Points on a hilly landscape, in no order, each with its height.
From any point a climber steps to the highest of the 2 points nearest to it. It stops when none of these is higher. Distance is the straight distance between rows; heights are no part of it.
K962 height 299: [ 92 104 171 134 185 148 101 165 130 104 143  84  97 120 125 122 132  68
  77 105 115]
K259 height 487: [ 52 102 160  98 175 143  98 143 171 155 100 119 139 177 150 112 114 107
  81 126 155]
K733 height 383: [128 182 156 124 152 137 151 118 193 151 111 132 145 118  95 115 134 172
 154  64 152]
K480 height 41: [139 168 104 134 154 152 182 116 133 106  56 100 136 111 119 105 159  77
 143  95 105]
K274 height 400: [ 63 171 127 148 114 144 152 115 135 146 140  78 100 124 152 121 144 108
 116 132 143]
K702 height 244: [200 155 113 111 124 163 119  84 171 116  93 113 159 135 118  81 138 152
 152 113  75]
K781 height 323: [110 178 135 165  82 151 190 109 111 139 158  98 136 107 153 144 128 127
 160 126 142]
K903 height 145: [152 148 113 143 136 148 151 139  79  73  81 147 165 128 120 100 146 144
 156  87 197]
K40 height 643: [ 34  94 183 132 135 189  54 160 122 151 113 114  71 122 163 125 109  92
 151 203 132]
K484 height 597: [147  97 210  93 135  91  70 150 117 150 173 146  72 150  84 126  93 134
 125 121 150]
K258 height 251: [170 118 117 111  95 141 147  60 155  77 137 132 163 177 136  90 124 127
 137 104 129]
K686 height 640: [150 117 130 109 160 100  90 141 110 109 124 134 134 127  83 133 129 143
  79 122 132]
K986 height 290: [ 98 166 101 112  93 109 140  84 111 129 154 101 122 184 133  80 117 139
 115  91 130]
K669 height 357: [ 88  75 150  81 122 135 137 102 157  87 100 130  76 124 137 153 146 121
 152 156 169]
K957 height 291: [111 107  83  78 106  84 160 132 159 161 135 141 119 141 138 145 134  96
 117 173  87]
K605 height 399: [180 147  81 174 124  70 191 141 132 138 139 198 177 134  93 141 125 125
 148  94 154]
K720 height 215: [177 169 120 164 131 137 158 113 102  88 137 119 107  84  95  91 193 112
 150 142 115]
K73 height 219: [166 121  76 138 111 131  89  87  77  88 113 125 122 137 127 108 137 140
 114 164 108]
K178 height 210: [123 154  59 146 113 108 159 107 128  90 113 147 121 117 107 119 171 170
 138 154 182]
K353 height 204: [157 151 141 130 147 162 122  66 154 136  80  96 131 135 132 104 129 115
 132  91  73]
K909 height 312: [ 84  86 107 111 141 132 109 141 135  90 111 106  51 112 128 135 152 103
 127 176 149]
K859 height 327: [127 146 164 157 159 121 137 128 182 219 148 120  87 118 131 134 136  93
 113 162 105]
K891 height 263: [122 141  54 122 152 122  99 140 137 105 115 100 102 123 116  89 162 154
  96 148 112]
K828 height 442: [179 111 159 110  96 109 112 122 124 133 170 132 129 153 118 153 106 119
 111 168 141]
K984 height 653: [119  61 180  73 156  97  32 123 125 133 136 158  79 152  80 129  99 159
 124 131 128]
K15 height 347: [100 169 102 139 118  96 176  91 167 159 174 131 173 127  92 137 151 142
 115 119  75]
K384 height 356: [141 122 191 154 148 144 136 129 169 161 146 110 114 114 129 177 133  80
 101 177 143]
K468 height 388: [ 86 156  64 141 144 124 161 127 132 159  78 103 126 122 140 142 140  96
 105 131  95]
K933 height 601: [ 94  87 191 118 168 126 114 140 168 133 162 145 111 123 119 140 137 152
 123 121 147]
K797 height 252: [113 139  88 113 102 149  98  82 108  96 138  88 143 162 150  85 127 154
 107 128 100]
K801 height 306: [123 116  58 130 177 117 126 182 134 122 116 121 141 114 126 110 144 152
  94 101  91]
K489 height 533: [109 127 127 175  97 199  52 144  42  64 102  92 107  93 158 131 100 139
 150 120 125]
K893 height 401: [130 110  95 111 109  75 117 166 166 194 158 189 147 110 133 158 110 178
 148 145  99]
K523 height 319: [ 82 152  68 151 130  90 175  80 112 151 126 135 142 110 109 155 153 133
 112 124  76]
K87 height 608: [ 95  55 190  98 174 143  34 154 136 135 154 144  76 161  97  96  98 162
 141 155 166]
K37 height 376: [122  80 108 101 122 103 111 169 120 140 149 159 142 125 141 162 106 182
 123 145 130]
K470 height 363: [ 82  82 134 129 149 122  79 163  61 123 153  96 122 125 128 171 100  93
  65 152  99]
K929 height 334: [111 105 162 141 138 151  97 178  91 100 147  81 136 136 134 157  98  47
  63 135 129]
K463 height 471: [103 166 147 132 122 120 122  96  83 146  82 116 121  84 112 182 137 136
 117 153 131]
K714 height 370: [190 139  86 134 119 130 155 143 127 107 139 146 210 123 113 120 148 148
 123 146 114]
K360 height 701: [130  86 152  82 155 102  54 117 145 145 121 160 136 145 106 134 113 165
  94 121 100]
K959 height 639: [141 129  91 102 104  73 122 111 166 111 142 164 161 184 108 112 114 140
  92 106 170]
K155 height 265: [117 131 121 139 162 146 119 137 106  79 104  90 118 127 127 109 139  73
  80  99 123]
K634 height 651: [163  73 134 130 173 151  95 149 160  90 102 134  91 112 126 125 130 154
 135 119 140]
K276 height 658: [149 111 136 153 110  99 130 174  55 148 145 132  79 116 145 165  87 124
 140 128 166]
K768 height 563: [194 102 162 164 146 161  91 125 143 115 136 108  98 135 145 110 109 125
 129 121 128]
K231 height 49: [114 182 107 171 115 202 160 108 124  70  63  90 159  93 143 111 165  68
 151 124 114]
K230 height 497: [168 184 152 148 121  98 151  93 158 164 117 154 121 119  90 145 124 153
 145 107 176]
K465 height 414: [125  81 151 106 120 112 127  88 102  80 108 149 108 117 112 172 136 135
 130 140 147]
K667 height 697: [ 56 106 166 143 112 168  85 160 119 137 143 100  69 139 159 142 100 110
 145 179 191]
K530 height 397: [ 88  94 141 105 131 138 106 135  83 109 134 105 127  98 136 164 134 120
 105 150  72]
K27 height 538: [166 169 142  89 113  97 128 151 175 212 136 153 175 145 110 123  86 128
 140  92  76]
K321 height 309: [ 91 130 147 108 146 128 144 132 173 218 129 135 114 146 155 108 127  95
 141 148  77]
K628 height 254: [148 153 127 164 159 127 160 112 154 123 157 107  97 113 113  92 164 113
 121  96 104]
K621 height 610: [ 54 125 199 115 148 127 101 154 118 166 199 129  86 129 133  80 131 179
 144 111 130]
K437 height 278: [142 109  72  96 135 118 119 165 122  83 104 107  77 126 123 105 154 104
 113 163 133]
K741 height 500: [212 121 175 135 117 150 134 122 125 117 158 125 141 117 138 122 123 139
 152 112 101]
K368 height 236: [162 140 145 109 147 137 118 111 114 119  79  98 129 149 123 112 113  76
  93 104 106]
K218 height 250: [153 127  59 152  93  98 147  93 137 109 162 148 125 137 129 121 152 152
 123 179 145]
K346 height 452: [ 65 149 129 123 160 140 118 126 149 163  98  93 117 147 146 116 128 100
  93 111 122]
K49 height 413: [139  88 147 138 101 106 141 128 124 129 220 119 101 133 136 147 134 105
 112 178 121]
K102 height 295: [ 97 181 176 108 135 157 121 114 154 151  90  99 110 117 125 120 127 164
 151 104 171]
K646 height 202: [146 133 145 113 114 156 167 135 150 148 133 132 191 134 145 141  92 162
 172  74 107]
K706 height 135: [143 147 136 116 119 155 157 144 170  90 136 109 155 112 115 137 158 139
 116 163 186]
K109 height 94: [157 147  94 129 151 139 188 142 126  95  64 151 163 109 105 111 152 133
 173  81 139]
K72 height 384: [113 114 122 155 133  96 180 120 145 140 203 135 137 125 129 149 147 108
  98 127  98]
K695 height 478: [178 123  89 150 124  60 120 121 149 136 128 205 134 127 104 135 111 157
 138  87 138]
K43 height 300: [102 121 126  58 121  95 154 162 191 202 154 153 139 141 133 119 137  91
 132 168  54]
K923 height 166: [123 148 111 113 107 133 138 110 174 118 120 124 102 112 118 135 157 173
 143 180 184]
K35 height 318: [ 82 168  98 121 109 104 137 106 146 182 180 112 156 173 135  99 119 149
 106 123 100]
K843 height 449: [154 147 137 164 117 130 145 131  31 118  73 137 119 104 141 158 111 106
 158 109 166]
K179 height 174: [166 148 127 177 130 161 118 152  35  57 113 149 164 125 113  75 183 120
 166 139 201]
K900 height 329: [216 152  86 140 116 146 136  85 126 100  77 163 201 139 109 103 160 133
 147 164 132]
K442 height 570: [111 122 165 104 117 107 104 136 115 144 189 117  85 157 131  95 115 145
 125 112 141]
K679 height 600: [122 116 113  70 124  98  97 155 136 137 138 135 157 191 129 110  97 133
  76 112 146]
K592 height 214: [123 164 166 137  96 168 102 129 102 168 117  79 107 131 172 128  88 113
 145 131 130]
K404 height 331: [180 161  91 204 127 108 189 131  81 146 120 159 163 128 122 140 133  98
 137 131 168]
K477 height 82: [133 122  97 174 133 175 181 129 139  51 115 111 150  95 147 120 177  73
 133 144 133]
K947 height 305: [150 155 146 156 170 114 170 138 186 151 153 139 126 100 100 115 148 149
 141  64 115]
K966 height 107: [141 118 136 142 129 147 172 107 145  62 130 117 138 135 129 120 154  84
 115 129 172]
K574 height 542: [147 127 130 126  98 116 150 137  45 133 116 130  99 129 162 139  89 128
 166  82 129]
K776 height 549: [ 79  53 158 126 166 142  87 188 137 138 165 126 103 140 144 140 107 118
 107 156 150]
K25 height 424: [140 113  78 142 103  50 127 132 142 185 155 197 158 137 128 164  91 145
 130  99  90]
K126 height 348: [129  93 104 101 144 116 125 200 120 132 155 130 165 122 137 145 117 131
  95 131  92]
K739 height 485: [149  93 132 121 128 109 168  80 140  98 102 175 136 114 123 155 139 118
 150 100 107]
K168 height 574: [127 132 118  79 140  92  92 181 155 203 135 149 153 172 129 108  90 140
 102 109  94]
K737 height 473: [169 102 159  99  74  90  93  91 117 149 169 165 151 166 135 143  82 142
 124 132 100]
K885 height 564: [180  62 138 132 161 141 149 127 169  68 105 161 134 104 123 147 151 131
 141 120 135]
K541 height 583: [150 173 134 116 118  97 134 106 181 145 129 132 125 162  97 118 129 128
  98 132 197]
K382 height 531: [ 81 146 159 140 136 135 131 107  60 100 114 106 115  98 126 136 133 139
 131  65 128]
K153 height 308: [113 132  60 137 111 140 183 129 106 126  74 124 148 112 159 154 125 109
 153 139 118]
K120 height 292: [201 132 109 104 107 125 117  71 149  82  82 169 170 144 105 100 139 162
 154 115 123]
K896 height 562: [170 141 114 146 156  80 129 130 104 102 113 180 157 123  72 122 145 150
 101  95 167]
K212 height 552: [ 63 136 138 134 118 143  91 109 101 187  88 107  98 101 158 182 112 131
 131 184 116]
K919 height 353: [174 134  85 148 102 133 129 136  78 122  65 146 125 113 148 150 110 162
 173 140 169]
K285 height 674: [ 68 144 144 170 106 177 106 115  63  76 107  90 117 116 169 137 105 111
 132  83 154]
K349 height 603: [ 28  99 130 153 131 170  93 127 138 153 116 112  97 109 182 162 132 101
 121 202 108]
K354 height 262: [125 144 128 147 102 155 178 139 152 164 171 110 144 115 166 133 121 157
 176 120 106]
K391 height 191: [185 167 119 162  99 159 142 137  56  73 144 116 137 116 126  73 168 110
 158 143 146]
K846 height 103: [117 164 125 132 123 153 198  97 141 134  92 119 213 157 113 140  99 124
 165  61 104]
K576 height 454: [105 115 144 131 110 187  83 132  63  56 114  86 117  82 145 135 128 105
 136 134  82]
K689 height 276: [134 106  43 103  89  90 149 125 167 140 131 162 127 148 148 129 125 146
 146 158 111]
K573 height 516: [ 78  93 139  91 155 144 114 196 166 123 133 116 142 148 151 135 116 127
  93 136 175]
K58 height 671: [ 72 128 184 138 180 132 132 150 153 149 182 116 107  99 121 112 152 154
 122  87 116]
K937 height 398: [148 129 176 131 145 121 136 100 133 156 107 129 111  87 105 182 143 106
 119 153  99]
K39 height 245: [ 86 159 191  97 116 169 108 118 141 185 118 100  94 139 165  96 119 139
 167 147 127]
K81 height 604: [102 127 127 149  96 124 128 163 100 138 153 110  72 116 146 161 106 134
 144 170 210]
K745 height 430: [212 108 118 148 113 131 146 145  95 105 150 171 174  94 125 133 138 172
 167 121 101]
K692 height 502: [158 146 143  84  67  91 105 113 162 184 170 164 186 168 129 119  75 151
 147 110  84]

Call two points neighbours if one is among the 2 nearest of the other. Go from one point of each pair to the other, from neighbour to neighbour, staying as high as possible. Name the lowest point that can't be avoided.
K360 / K667 -> K404
K695 / K634 -> K891
K58 / K360 -> K442
K276 / K667 -> K81

Two climbers start at each pair of points below. Name the first point that both come to, or write -.
K646 / K592 -> K274
K368 / K828 -> -
K353 / K258 -> K120

Where does a climber stop that starts at each point below?
K957 -> K667
K846 -> K58
K72 -> K959
K480 -> K733
K437 -> K634
K231 -> K667
